Each scene shows the same named points in several views. A view is turned or mirrored, and shifted as a whole, has a little noise and may leave points out.
In the rows, zero is written as 100.

Scene 1
View 1
seviz: 95	98	127	93	98	122	97	110
Sep: 103	88	120	98	110	108	93	113
nuvin: 81	116	124	88	91	108	99	128
roruv: 87	95	122	99	76	100	95	116
pagis: 107	86	126	98	111	126	95	100
Bezo: 99	107	121	97	98	124	103	96
pibi: 112	117	95	100	126	103	106	99
supod: 88	109	121	91	97	108	98	122
lum: 112	100	110	99	131	114	98	107
Kif: 107	102	118	96	116	130	103	97
fogud: 102	94	118	97	111	106	95	118
tov: 109	91	119	100	112	119	97	100
gugog: 92	111	116	93	93	107	104	110
nebe: 87	101	116	94	107	86	91	143
dod: 89	97	116	99	88	92	95	123
dulef: 91	88	134	93	94	117	90	118
feteb: 110	72	122	101	125	101	84	125
View 2
dod: 121	99	99	97	92	110	131	114
Kif: 120	116	96	110	82	102	79	108
lum: 120	97	90	109	83	86	85	103
roruv: 120	108	106	97	90	123	131	120
seviz: 107	126	106	108	77	123	104	117
nebe: 109	93	85	99	91	90	141	110
feteb: 103	82	111	115	72	85	107	112
tov: 120	106	105	110	79	103	87	111
fogud: 114	100	96	106	82	97	109	110
Bezo: 127	117	100	100	91	121	101	114
Sep: 115	99	105	107	80	101	105	111
supod: 115	116	87	101	88	109	120	112
View 3
Sep: 102	115	72	95	121	109	97	101
lum: 112	119	66	85	127	83	90	101
seviz: 106	101	82	85	128	114	107	95
gugog: 115	115	94	84	121	111	115	95
feteb: 91	115	59	110	113	100	87	106
nebe: 105	114	95	115	92	98	110	105
fogud: 105	115	75	95	118	101	101	100
dod: 104	121	94	102	108	117	114	101
Bezo: 114	108	82	74	136	110	107	93
roruv: 103	115	95	98	114	132	118	99
nuvin: 115	101	104	94	109	108	123	95
pibi: 124	137	78	74	127	80	99	101
tov: 104	114	68	81	134	107	95	97
pagis: 102	106	65	81	136	110	95	98
Kif: 114	107	72	73	137	98	98	96
dulef: 99	96	82	97	122	122	107	99
View 4
gugog: 87	134	95	104	83	120	93	116
pagis: 98	108	72	109	89	107	94	133
nuvin: 100	139	104	101	96	133	97	107
nebe: 97	117	116	93	103	109	98	91
Bezo: 90	129	78	109	79	120	94	131
pibi: 74	113	81	107	58	105	107	105
lum: 91	99	75	105	74	106	107	112
tov: 91	109	73	109	84	106	94	129
Sep: 93	111	88	105	95	104	93	120
roruv: 88	138	107	103	104	113	79	122
supod: 101	128	91	105	96	123	92	123
fogud: 95	113	91	102	92	107	97	113
Kif: 92	114	69	109	75	117	103	129
dod: 91	117	107	98	103	100	88	105
dulef: 106	121	93	104	108	117	88	127
View 5
pibi: 110	97	88	131	80	73	103	125
dulef: 114	117	117	102	121	109	112	92
lum: 121	109	92	118	96	85	119	120
fogud: 114	111	102	112	107	102	107	107
Sep: 109	114	105	111	110	104	111	110
gugog: 110	104	115	115	103	89	95	89
feteb: 112	118	89	111	110	120	117	124
seviz: 115	114	118	104	112	93	114	95
nebe: 119	104	91	117	105	123	83	92
Kif: 117	112	110	110	104	73	123	110
roruv: 97	110	123	109	115	109	91	85
supod: 119	107	110	110	107	98	95	86
pagis: 112	118	112	105	111	89	128	112
Bezo: 112	109	121	108	105	76	114	97
tov: 109	116	110	110	107	88	120	115
nuvin: 124	103	112	110	109	100	89	75
dod: 103	106	110	113	110	112	91	95

In a view up to two points have been moved. Name them for each view, in the order of its rows, or write none.
view 1 | none
view 2 | seviz, Bezo
view 3 | none
view 4 | supod, dod
view 5 | pibi
